Points on a hilly landscape, in no order, each with its height.
A ball rolls from a point to the lowest of its 6 nearest points, and stops where none of them is lower. Distance is the straight distance between rows; heights are no part of it.
dasa: [138 127 145 120 125  98 150  95 140 194  29 104 164 166 101 139  76 103
 165 152 152  95 111]  (h 374)
rin: [142 154 129 125 189 128  85 171  92  74 169 170 170  96 151  59 208 142
  94 139 145 111  78]  (h 379)
dova: [117 144 121  96 179 134  95 195  96  69 206 176 189  89 128  96 180 159
 131 124 165 110  95]  (h 614)
deg: [ 28  72 156  80  94 190 117 149 127 130 167  67 178  55 113 177  52 179
 142 125 147 132 168]  (h 435)
Dod: [137 116 119 128 126 145 129 149 102 117 156 113 107 117 152 135 143 145
  99 123 100 140 136]  (h 193)
pubiz: [177 150 116 157 120 101 122  96 164 120 127 167  88 153 132 127 147  77
 126 115 116 135 114]  (h 606)
norin: [ 69  98 146 135  84 144 156 141 146 169  90  72 137 135 119 152  84 198
 166 146 153 167 155]  (h 204)
vivag: [ 56  79 160  97 103 175 134 141 119 133 147  49 156  84 111 168  72 203
 144 131 147 152 166]  (h 178)
Bet: [161 151 145 162 169 138 103 141 103 100 173 162 127 134 138  71 201 130
  89 141 129 122 102]  (h 349)
muriv: [173 186 122 154 161  95 114  70 175 109 128 205  81 167 122 103 138  43
 114 115 144 108  97]  (h 544)
firi: [120 122 128 126 102  96 151 107 145 181  55 105 153 173 114 153  87 130
 178 145 142 117 134]  (h 186)
buza: [152 123 112 152 113 131 126 119 125 118 140 135  94 118 138 126 137 131
 116 119 101 144 149]  (h 195)
vuka: [136 125 119 134  95  89 165 111 156 163  55 125 140 150 102 124  84  90
 167 137 144 109 113]  (h 522)
ber: [ 76  94 158 123  85 163 144 148 136 136 118  71 126 100 114 164  97 194
 148 141 137 148 162]  (h 332)
tesel: [127  95 122 139 100 135 151 131 127 113 134 103 105 109 143 145 136 145
 123 115 104 146 147]  (h 239)
Zege: [151 116 102 149  98 105 149 117 160 131  92 132 107 140 124 132 121 112
 144 114 115 133 130]  (h 226)
pasi: [177 182 113 151 153  87 112  76 165 105 119 204  77 159 115 106 135  41
 127 111 117 115  92]  (h 565)
zasog: [107 100 125 104 123 165 115 148  98 120 160 111 126 102 143 141 136 154
 113 120 103 136 150]  (h 244)
geli: [ 97 126 137 128  85 131 152 131 148 178  80  80 132 155 117 154  78 184
 181 158 144 153 154]  (h 84)
Nebit: [158 141 118 133 112  69 151  99 155 144  52 139 139 144 112 134 107  68
 156 131 148  91 105]  (h 430)
raleb: [173 156 110 132 136  76 125  77 187 111  87 191 101 147 122 121 108  24
 147 103 126  90  90]  (h 566)
fuvik: [143 114 122 147  89 119 155 125 152 134 107 123 111 137 125 143 119 124
 141 115 128 141 137]  (h 248)
mek: [ 62  89 126  76 101 172 114 165 112 121 181  80 160  63 128 170  96 165
 121 119 114 141 157]  (h 376)
Lig: [136 101 114 118 103 143 133 142 124 109 137 107 113 103 143 139 134 148
 113 114 110 141 149]  (h 218)
lonet: [127  92 126 122  93 155 147 131 130 118 138  86 111  90 139 145 124 171
 122 115 118 143 153]  (h 363)
Nesag: [134 122 127 127 156 149 113 151  92 105 179 145 124 122 150 113 163 136
  85 137 111 131 116]  (h 198)
rabas: [167 169 108 135 139  85 126  92 181 122  83 167 110 138 126 125 120  37
 140 106 120 101 105]  (h 568)
Let: [ 82 117 134  63 149 165 100 171  73 115 203 120 148  93 132 158 109 152
 110 111 121 126 151]  (h 314)
Kadad: [133 124 110 136  87 101 161 113 169 151  74 131 130 134 108 148 102 111
 162 135 128 129 121]  (h 383)
mili: [109 114 131  78 152 165  99 166  77 109 185 127 147 109 151 136 139 144
 100 117 113 125 134]  (h 173)
Dizab: [ 82 100 129  78 142 168 105 162  87 102 178 108 149  89 136 152 112 152
 101 123 112 134 158]  (h 390)
nad: [114 129 134 121 112 117 139  90 136 215  40  89 161 186 113 163  62 134
 172 157 144 111 130]  (h 174)
Lin: [152 166 131 186 167 133  94 121 100  89 179 172 119 138 141  58 204 120
  87 136 125 109  99]  (h 311)
vebaf: [108 101 119 132  87 130 154 132 145 134 104  96 118 112 129 144 106 163
 157 126 128 152 152]  (h 412)
Tak: [128 133 131 125 178 141 100 158  77 106 182 140 135 124 155  92 175 150
  92 129 121 111 124]  (h 199)
Karut: [134 119 163 122 135 102 139  72 127 197  31  96 152 177 104 151  61 102
 163 149 163  95 119]  (h 308)
vebu: [120 130 137  84 170 168 102 170  73 102 189 132 143 108 148 110 159 158
  99 130 124 125 127]  (h 175)
Siluk: [ 98 107 137 136  91 126 159 128 141 157  77  80 133 140 114 158 101 164
 156 149 139 143 142]  (h 196)
dos: [130 151 137 116 184 132 102 169  76  94 187 160 163 118 138  85 173 147
  99 138 132 114 104]  (h 321)
tetum: [174 178 118 162 148  92 126  85 159 109 119 184  81 157 126 113 154  58
 120 111 120 129 116]  (h 663)
bir: [181 189 135 171 177  97  92  69 168 106 126 214  75 185 108  94 164  41
 109 124 124 115  90]  (h 545)
puvu: [105  97 123 100 124 162 119 162  99 104 161  94 137  94 135 147 122 149
 107 121 116 138 155]  (h 42)
Banu: [119 126 113 135  93  97 161 116 160 169  58 103 141 158 107 151 102 137
 178 142 148 132 128]  (h 313)
bib: [171 140 117 161 138 116 127 112 134 121 149 161  85 143 144 107 162 101
 102 123 108 142 120]  (h 455)
nilu: [ 79 113 144 127  89 135 156 125 142 191  72  77 139 152 115 149  76 185
 180 151 148 151 157]  (h 124)
fiz: [143 117 123 132 136 149 113 144 114 118 163 133 112 114 155 117 154 136
  88 118 101 145 135]  (h 191)
nira: [108  93 125 107 102 153 142 134 123 122 150  87 114  93 129 150 125 159
 120 120 110 152 157]  (h 380)
vos: [106 119 137 129  89 118 153 123 152 197  52  85 152 179 113 154  73 158
 183 160 139 138 139]  (h 140)
rusu: [163 134 124 161 130 128 121 111 121 112 135 143  90 137 140 110 156 114
  95 117 108 146 129]  (h 272)
niv: [115 106 131 139  85 120 153 131 148 156  86  86 124 119 112 133 111 162
 158 142 131 151 144]  (h 342)
dase: [ 97  84 130  90 102 168 118 154 112 115 163  83 130  77 142 156 111 151
 118 119 122 144 158]  (h 154)
mir: [157 137 114 149 107  99 143 116 163 125  99 149  89 143 136 131 140  97
 135 116 113 134 137]  (h 227)
Pumo: [145 143 141 129 170 144  99 161  91  94 182 150 140 120 148  98 177 142
  86 134 127 124 109]  (h 243)
ruz: [186 174 126 172 151 108 109  85 164 114 129 203  87 170 134  97 155  60
 110 122 118 115 104]  (h 487)
lum: [107 142 125  85 178 143  89 177  71 101 210 152 167 123 143 120 166 156
 115 116 139 127 126]  (h 213)
fipef: [124 125 142 131 109 102 157 104 147 185  41 104 163 167  95 157  74 113
 173 148 152 107 123]  (h 268)
Fasev: [ 56  93 161 134  94 169 144 134 134 159 112  60 137 108 114 160  71 207
 161 132 151 153 168]  (h 432)
moko: [157 150 109 135 120  81 138  94 170 126  82 165 114 145 126 145 110  65
 140 107 124 109 112]  (h 491)
som: [ 93 128 138  74 167 159  96 181  74 113 221 120 164 111 135 144 134 156
 103 116 138 129 138]  (h 52)
molep: [152 144 125 160 143 125 125 132  95 110 164 147 110 134 152 108 176 135
  86 125 108 140 126]  (h 224)
Lotu: [104 131 134  62 177 150  95 163  77 110 197 140 159 102 147 124 149 154
 101 118 134 119 130]  (h 164)
zozo: [172 146 124 140 128  79 139  93 170 128  58 147 134 122 109 124  98  50
 145 110 128  93  97]  (h 481)
sinum: [172 155 123 168 152 121 118 111 136 125 152 179  92 155 138  97 174 102
 104 125 111 132 123]  (h 601)
nugas: [142 126 110 147 118 112 137 121 142 120 119 130  96 126 123 150 145 120
 119 112 106 146 137]  (h 183)
Suses: [150 143 133 134 116  86 158  98 158 157  57 134 153 142 105 131  91  72
 168 134 153  94 110]  (h 504)
niti: [179 156 116 172 147 106 129 104 148 117 139 178  81 157 144 107 152  88
 113 107 107 139 111]  (h 718)
Baf: [ 78  96 141 136  87 159 147 145 151 152 100  74 131 132 118 153  92 191
 163 137 125 155 151]  (h 312)
noraf: [132 100 118 135  89 128 155 136 141 134 116  93 112 118 127 143 129 145
 140 122 117 146 141]  (h 323)
nef: [147 139 104 154  99  87 164 103 164 136  69 130 120 129 113 131 121  89
 166 124 119 114 117]  (h 326)
renep: [126 118 120 106 142 153 109 146  82 116 170 128 119 114 146 124 153 146
  84 135 109 133 143]  (h 187)
Berur: [174 171 111 157 129  95 135  90 169 121 105 177  90 155 123 124 131  54
 126 113 116 126 115]  (h 560)
rol: [173 162 134 183 172 124 109  98 138 107 152 196  84 159 132  83 185  81
 107 139 122 129 111]  (h 394)
mar: [119 159 120 105 193 133  94 180  87  65 191 179 178  94 128  71 198 143
 116 134 157 119  89]  (h 528)
Giren: [147 144 130 141 181 141 101 142  94  84 176 164 148 122 148  70 181 142
  75 149 138 105  95]  (h 336)
les: [115 130 137 124 117  93 147 103 135 209  44 104 164 186 108 156  65 108
 162 160 161 115 128]  (h 188)
zuz: [156 124 123 140 128 146 127 119 110 124 157 137  88 133 150 119 162 118
  96 119 105 135 128]  (h 205)
Tilud: [ 55  84 145  95  98 179 118 149 124 135 153  65 142  65 133 161  86 182
 138 123 141 138 161]  (h 369)
Virut: [ 89 108 134 126  82 137 162 138 142 153 113  78 117 122 117 139  97 192
 153 147 130 152 150]  (h 334)
lol: [150 160 123 146 178 137  98 142  95  67 180 162 152 105 135  65 214 137
  96 138 135 101  89]  (h 163)
rore: [114  97 118 121 106 162 137 144 116 119 155  93 109  97 135 137 129 158
 101 116 100 151 148]  (h 319)
Sokup: [160 153 118 143 125  80 140  88 174 132  84 163 116 138 108 131 119  58
 145 111 123 103  95]  (h 509)
nimod: [118 125 141  99 127 106 146  90 130 215  32  79 153 193 107 164  52 115
 166 147 145  99 140]  (h 197)
susu: [167 151 108 147 119  89 142  92 159 125 107 155  96 151 128 122 138  76
 127 112 121 129 125]  (h 359)
vaza: [137 130 138 127 123  87 148  95 151 181  32 112 156 153  87 138  82 100
 172 141 151  98 122]  (h 453)
gon: [103 155 121  75 190 141  92 180  83  90 198 149 190  99 133 104 179 153
 123 121 159 112 106]  (h 462)
Gikil: [ 98 135 133  64 185 145  92 187  85 102 214 153 173 116 131 121 149 159
 118 128 149 119 124]  (h 228)
kom: [ 96  88 138 109  83 152 148 140 135 136 130  75 127  98 122 155 105 167
 137 119 123 158 142]  (h 89)
roson: [ 47  76 160  88  95 182 129 149 125 127 173  55 176  67 124 168  64 180
 135 124 147 135 167]  (h 407)
gega: [134 110 103 145 106 129 144 130 130 116 134 124  95 120 134 138 129 137
 124 125 107 146 141]  (h 200)
zeki: [180 166 132 187 162 133 110 112 131 105 156 186 107 143 140  65 196  95
  86 138 125 128  99]  (h 353)
Rina: [149 142 135 163 156 147 109 143  87  99 169 169 109 131 157  73 186 128
  83 141 111 132 114]  (h 333)

Call two points neighbours if one is among the 6 nearest of the other. Go from one point of each pair to the other, from neighbour to neighbour, staying as low as possible. Name the highest point that can't be avoided.
nugas / som -> buza
som / lol -> Pumo
nugas / puvu -> Lig

For each start below, name the point where the ball stops.
raleb -> nugas
tetum -> lol
bib -> som
molep -> som
Rina -> som
Pumo -> som
muriv -> lol
